Points on a hilly landscape, in no order, each with its height.
A climber steps from a point to whichever of its 2 nearest points has the largest rise for the distance, and stops where none of them is higher. Distance is the straight distance between rows; heights are no part of it.
(250) h=47.9: [  4 -15   2  15  -3  11  -6 -21  11  -3   3 -11  30   4   0  15 -12 -12
 -29 -14]
(670) h=4.3: [  7  -4  -3   3 -23   0  10   6  11   2 -20  14  -1 -14   8 -48 -16   2
  11  28]
(417) h=10.5: [ -1  -8   4  20 -15  -6 -18   1   2  31   1 -32  -9   5  -3  17  32 -23
 -33 -27]
(680) h=35.6: [  6 -22  -9 -14  -4 -15  39 -25   5  11  -1   6 -17   1  25 -25   7 -54
 -25  34]
(936) h=54.5: [ -6  -9   4 -12 -27  28  12  26   6  19   0  -2  -9 -10 -28  -4  -7  37
  24 -13]
(912) h=39.1: [ -6 -14   1  -2   5  -7  -2  -8  22 -13  21   7  -9  11  28  22  -9  21
 -49  11]
(50) h=49.5: [  8  10  13  17 -17   7  -5  32   9  -7  -7 -21  34  20 -22   0  18 -13
  14  13]
(209) h=41.7: [  5  -8   3  11  23  22  12 -34   5   9  22   8 -11 -29   4 -20 -26  -5
  -8 -29]
(8) h=35.2: [ -8 -21 -10   4 -41  -1  21  37  34 -15  -8 -13 -11  -6  15   4   2  31
  17  -5]
(516) h=41.5: [ 10 -34  -2  -2  17   0  30 -16  11   3   6  28 -18   3   9  14  -7  10
  -2   7]
(509) h=46.2: [  3 -23  -4  -9  18   6   7 -28   0  15  -3  10 -17  -9  25  -5 -37  -4
  20  -7]
(588) h=49.7: [  3  -8  -6   7   6  20 -12  -7  -3  -1  36  -8  20  19  32  12   2 -19
 -30 -22]
(710) h=38.1: [ -2 -26  -5  -4 -20  -8 -18  20   6  -8 -15 -27  -9  24   6  11  -7  35
  17   6]
(623) h=14.8: [-14  12  12  25  -8  -7   9 -14   8 -12  22  -4 -11  -5 -34 -12 -19  40
  -3   8]
(665) h=38.8: [  8  25   6 -34  22   1   5  -6 -19 -29  34   2  10 -23 -36   7 -11   3
  12 -29]
(307) h=10.7: [ 10 -16   1  46 -25   6  13   5   7  20  -7 -28 -16  18   4  12  45 -36
 -33  -9]
(36) h=47.6: [-10 -11  10  21 -25  27  13  35  -8  13 -24  -7 -10  46 -20   7  25  14
  -7 -14]
(236) h=12.5: [-27  11  -2   8   9  -4   4  -5   4  -8  -3 -10  -3  26  -5 -31  21  -6
 -18   6]
(167) h=40.8: [  3  27  11 -30  -9  -3  11   1 -39 -42  38   0  10   5 -40  17 -21  21
  28 -13]
(47) h=3.0: [ 20 -27  14  -8  28   8  -4   7  12  16 -15  -6   0  -9 -11 -48 -19  22
 -11  22]
(386) h=47.7: [ 14  -7   4   3 -10 -11   6  33  28  -7  -1 -19  13  14  -1   7  22 -27
  23  36]
(138) h=51.7: [  3   9   8   2  14 -11 -12  20  13 -26 -21  -6  44  -2 -15   1  -6  -2
  11   6]
(988) h=30.2: [ 14 -11 -15 -19  -4 -22  14 -29   4  11 -23  22 -10 -20  53 -18  -2 -47
 -47   6]
(49) h=44.5: [-10  19  -3 -28  -7   0 -13 -21 -31 -17  22   7  -9   3  -9  44 -22  24
  34  -1]
(694) h=2.6: [  7 -12  10 -36  44  16 -12 -16   2  -3 -16  11  -9  -3 -23 -30 -16   7
 -17  19]
(529) h=44.9: [ -7   5   2  10   6  13 -14  31 -26   3 -28 -19   4  30 -15 -19  14  21
   9 -22]
(171) h=17.9: [  4  23  -3 -21   6  14 -28  -6  -6   1 -18  19  24 -42 -10 -14 -20  11
 -16   3]
(253) h=53.8: [-15 -12   1   4  -1  14   8 -14  -1  -2   0   9   1  24   9  -7 -29  21
  30 -20]
(932) h=22.0: [ -3 -23 -12 -20 -18   4   1 -18  19   9 -29  21  -3   4  21 -15  -4 -19
 -12 -33]
(581) h=45.0: [  0  36  22  17  20 -16   2  30  13  16   7  30  -2 -10 -27   0  24   6
   1  -2]
(712) h=14.3: [-24  21  17  23  -1   2   4  18  -2 -19  33   2   2  15 -11 -11 -19  48
   2 -18]
(396) h=41.4: [ 10   2 -11  -4  16 -15  17 -15   6 -11  -1  17   3 -28   7   4  17 -22
   5  42]
(876) h=53.9: [  2  -4   8  31  21 -15   5  29  17 -27  -6 -17  37  14  -5  24 -21  16
   1  -5]
(805) h=47.3: [ 33  -9  -9   5 -10   5 -21 -27 -30 -18  -8  -7  20  14   3   0  15  -2
  46  14]
(915) h=11.2: [  6 -28 -20  -2  26   9  -3 -10 -21  11   1 -22   0  16  13  -8  27 -45
 -12  13]
(803) h=62.9: [  3 -25  -7  -9  -7  37  10  21  -9  10   4  16  -9   2  14 -21 -19  23
  35  -4]
(755) h=10.9: [ 21 -18  -1  17 -11  17   5   8   5   4   6 -15   3  27  19 -18  36 -43
 -12  -5]
(420) h=14.0: [-24  43  18  33 -14  -4  -1  24   3 -26  34   8  10  12   8  -3  -4  19
   5 -50]
(858) h=20.3: [ -7 -16 -12 -21 -19  10  16  15  28  17 -31  10   1 -29   7 -11  -3  -7
   6 -25]
(671) h=51.3: [-14   2  -3   3  35   1  -9   6 -20 -18  33  -4  18  20   6  11   5  -6
 -21 -16]
(963) h=19.4: [  2   1   4 -22  15   9  -4  19  26  34 -18  25  -6 -37 -11  -5   5 -14
  17 -12]
(384) h=18.8: [  1  -1   0 -29  24  10 -21   7   9  37 -20  17  -9 -45  12  -8 -16  -2
 -15   5]
(618) h=7.1: [-17  25   1 -58  17   5 -16 -24  -1 -16 -22   0 -27 -22 -26 -12 -18   8
  18   0]
(686) h=9.9: [  0  15   6  14 -21  -6 -29   1 -19  27   9 -36 -22  23 -19   0  28  -7
  -6 -16]
(38) h=52.3: [-24  20  -5  13  -7 -11   8   3  -7  12   2   6  18 -18 -27  60 -10  16
   6 -24]
(919) h=32.7: [ 19   2  -5 -31  -7  12   1  -7 -14   0   5   1  31 -14 -47  33  11 -23
  18  13]
(908) h=50.0: [ -9   6  10  -1   3   1   3   2 -12  22  35  -7  -1 -31 -23  44 -12   6
  16 -22]
(560) h=3.5: [ 11 -16  11  -1  17  -3  10  18  13   9 -34  25   0 -23   2 -26 -23  12
  22  31]
(659) h=36.7: [ -5  31  -7 -47  39   2   1 -12 -50 -16  13   0   7 -18 -34  34  -6 -14
   2  -1]
(745) h=59.7: [ 16  32  21   0  15 -25 -38  -4 -18  -9 -15  21   1   6  -8  -1   2  20
  28   0]
(872) h=55.9: [  5   7  13  52  26   9   7  46  -7 -41  10 -20  30  27   6   2  -3  16
  -9 -15]
(854) h=11.7: [ -1  -1  -8  -8  31   3  -9 -15 -34   7  -9  -8  -3  15  -9 -30  20 -21
 -10  24]
(198) h=38.0: [ 20  -8  -2 -22  23  -6 -11 -12  36 -24  13  23   8  -6  27  10   4   0
 -42  10]
(693) h=45.4: [ 24 -37  -3   4 -42  -8  28  30  30  -2  -6 -20   7   8  30  19   7 -19
  10  24]
(383) h=46.6: [  6  39  18 -18  16  -9 -11  37  15  -6  44  35   4 -21 -12   7  10  17
 -11 -11]
(347) h=9.2: [ -1  12  -5 -13  -6   6 -24 -28 -35  17  17 -31 -16  20 -23   5  17  -2
  10 -34]
(119) h=50.1: [ -6   4  14  -8 -39  38   5  30  -6   8  10 -25  -4  21 -26  -7  18   3
  13 -26]
(226) h=40.0: [ -6  20   8 -14  37  15  18 -19   2 -12  36  16 -14 -31 -17  -7 -13   1
  20 -35]
(720) h=45.3: [-11 -24   7  35 -29  12  17  28 -10  24 -39   0  -7  43  18  11   0  13
 -16   2]
(816) h=15.7: [-16  25  -3  28 -13  -3  -4  -5  -9   6  10  -5  -4 -44 -16 -26 -10  18
 -14  17]
(794) h=64.3: [-18  13 -13  25   2 -13 -17   4  -5  27 -33  11   6  -5  16  -4  -2  -6
   8 -11]
(567) h=42.1: [ 26 -32 -10 -14 -32  -6   6  -6  13   6 -18  -7  21  12  29  11   5 -44
  -9  19]
(942) h=44.8: [  6 -25 -12 -18 -25   2   3 -17  16   7   0 -16  27  -9  -6  32 -13 -25
 -17  23]
(158) h=30.0: [-14  -8 -17  38  20 -29  12 -13   0  -2 -18   4 -18 -12  35 -25 -22  14
  -9  -5]
(152) h=16.8: [ -6  20   3   5  -6  -1 -15 -11 -16   3 -27  -1  12 -28 -32 -15  -8  27
  -7  11]
(284) h=44.6: [ 11  -5   0 -24   9 -19   3 -16  24 -24  -4  -6   6  15   3  -4  21 -41
   5  43]
(622) h=31.0: [  1  24  24 -13 -27   6   1  -5  -4   2   5  -4  27  23 -46  10   7 -34
  19   3]
(804) h=39.0: [ 15 -36  -3   2  10  -7  36  -1   4   9  16 -13 -28   7  14  -8  11 -14
 -13  36]
(989) h=34.7: [  2   2 -14 -48  35  26   8  -4 -31 -12  -2   5  13 -24 -27  17   3 -11
  21  13]
(252) h=38.9: [ 15  -3   0  -5   9 -13  10 -20  35  -7  25  21  -6 -39  30   1   0 -31
 -26  25]
(512) h=51.5: [-16  20   1   4  10 -21 -32 -21 -11  22 -24   7 -11   8   4  10 -12  14
  21  -9]
(65) h=8.1: [-18  20   3 -50   8  20 -22 -22 -30  14   6 -22 -15 -12 -26 -10  -4  -1
  13 -17]
(451) h=55.5: [-17   9  -4  32 -21   1   2  25   8  34 -18  10  12  -2   4  37   0   5
  -7 -22]
(744) h=25.1: [  9  -6 -24 -15  -1  -7  -4 -43   1  -8 -30  15   0  -3  30 -22  15 -33
 -19 -21]
(9) h=53.4: [  6  16  11  30  28 -12 -11  16 -12 -25  26   7  15  38   9 -10   5   6
  -4   6]
(413) h=5.4: [ -7  18 -12  -2 -24   9  -6 -14   1 -14   5  25 -29 -22  16 -36  -7  30
   8  11]
(69) h=33.2: [-18 -20 -24  16 -13   0  28  12  15 -14  -8 -10 -10  -9  28 -21 -13  28
 -16 -16]
(977) h=60.4: [ 19  -8 -21  24 -18  -7  -2 -28 -30  -5   1   9  -4  21  24  21  26 -21
  29  15]
(353) h=49.8: [  3  -4 -14  13 -12  -7   0 -30 -29 -12  20   9  -7   9   6  42   2  14
  29   3]
(583) h=13.7: [-31  34  11  16   2 -19  -8  10  28  -4  15  10   5   6  14   7  -3   0
  -4 -11]
(541) h=49.9: [ 29 -13   4   4  12 -13 -33 -17 -10 -14  -8   2  -4  27  20   2  -1  14
  36  -8]
(561) h=40.5: [  6  -7   6  17 -15 -15   2  11  20  -7  16  -1 -10  23   4  33  15  14
 -20  21]
(678) h=26.6: [-14  -1 -15  14   4 -14   6 -22  -8  -8  13   0 -23  -8  36 -35 -25  16
 -34  23]
(416) h=10.3: [ 16 -17  -8  40 -24 -24  21   0  -7  25 -41 -22   9  12  10  -1  33 -45
 -24  23]
(13) h=41.3: [-11 -17   5  -2  18 -13 -23  17 -11   8 -15 -47  -5  30 -11   6  -5  20
  11   4]
(799) h=42.3: [  8 -18   6  25 -40  -9  19  26  17  13  -8  -2 -23  23  24  10  21  15
 -26  18]
(813) h=6.2: [ -5  27   5 -34  -1  13 -17 -17   0  -3  -5  30 -36 -29  -8 -14  -3  27
   5  17]
(962) h=13.1: [-30  19   1   9  -7  -7  13 -17  28   0  -5  -8  -6 -10  -6 -26   1 -16
  -5 -16]
(619) h=48.0: [ -1  17   2 -11   6  -3  -6  26  13  -1  37   9  -1 -34   7  28 -16  13
  10   1]

Call two points neighbours if one is among the 2 nearest of the other. Go from one point of each pair to the other, from neighbour to neighbour, staying as high as possible. Name the lowest point that can't be avoided.
(872) / (36): (198)
(745) / (803): (665)
(977) / (794): (805)
(794) / (745): (512)

Where does a climber stop that starts at each point below?
(919): (977)
(396): (872)
(567): (872)
(942): (872)
(581): (794)
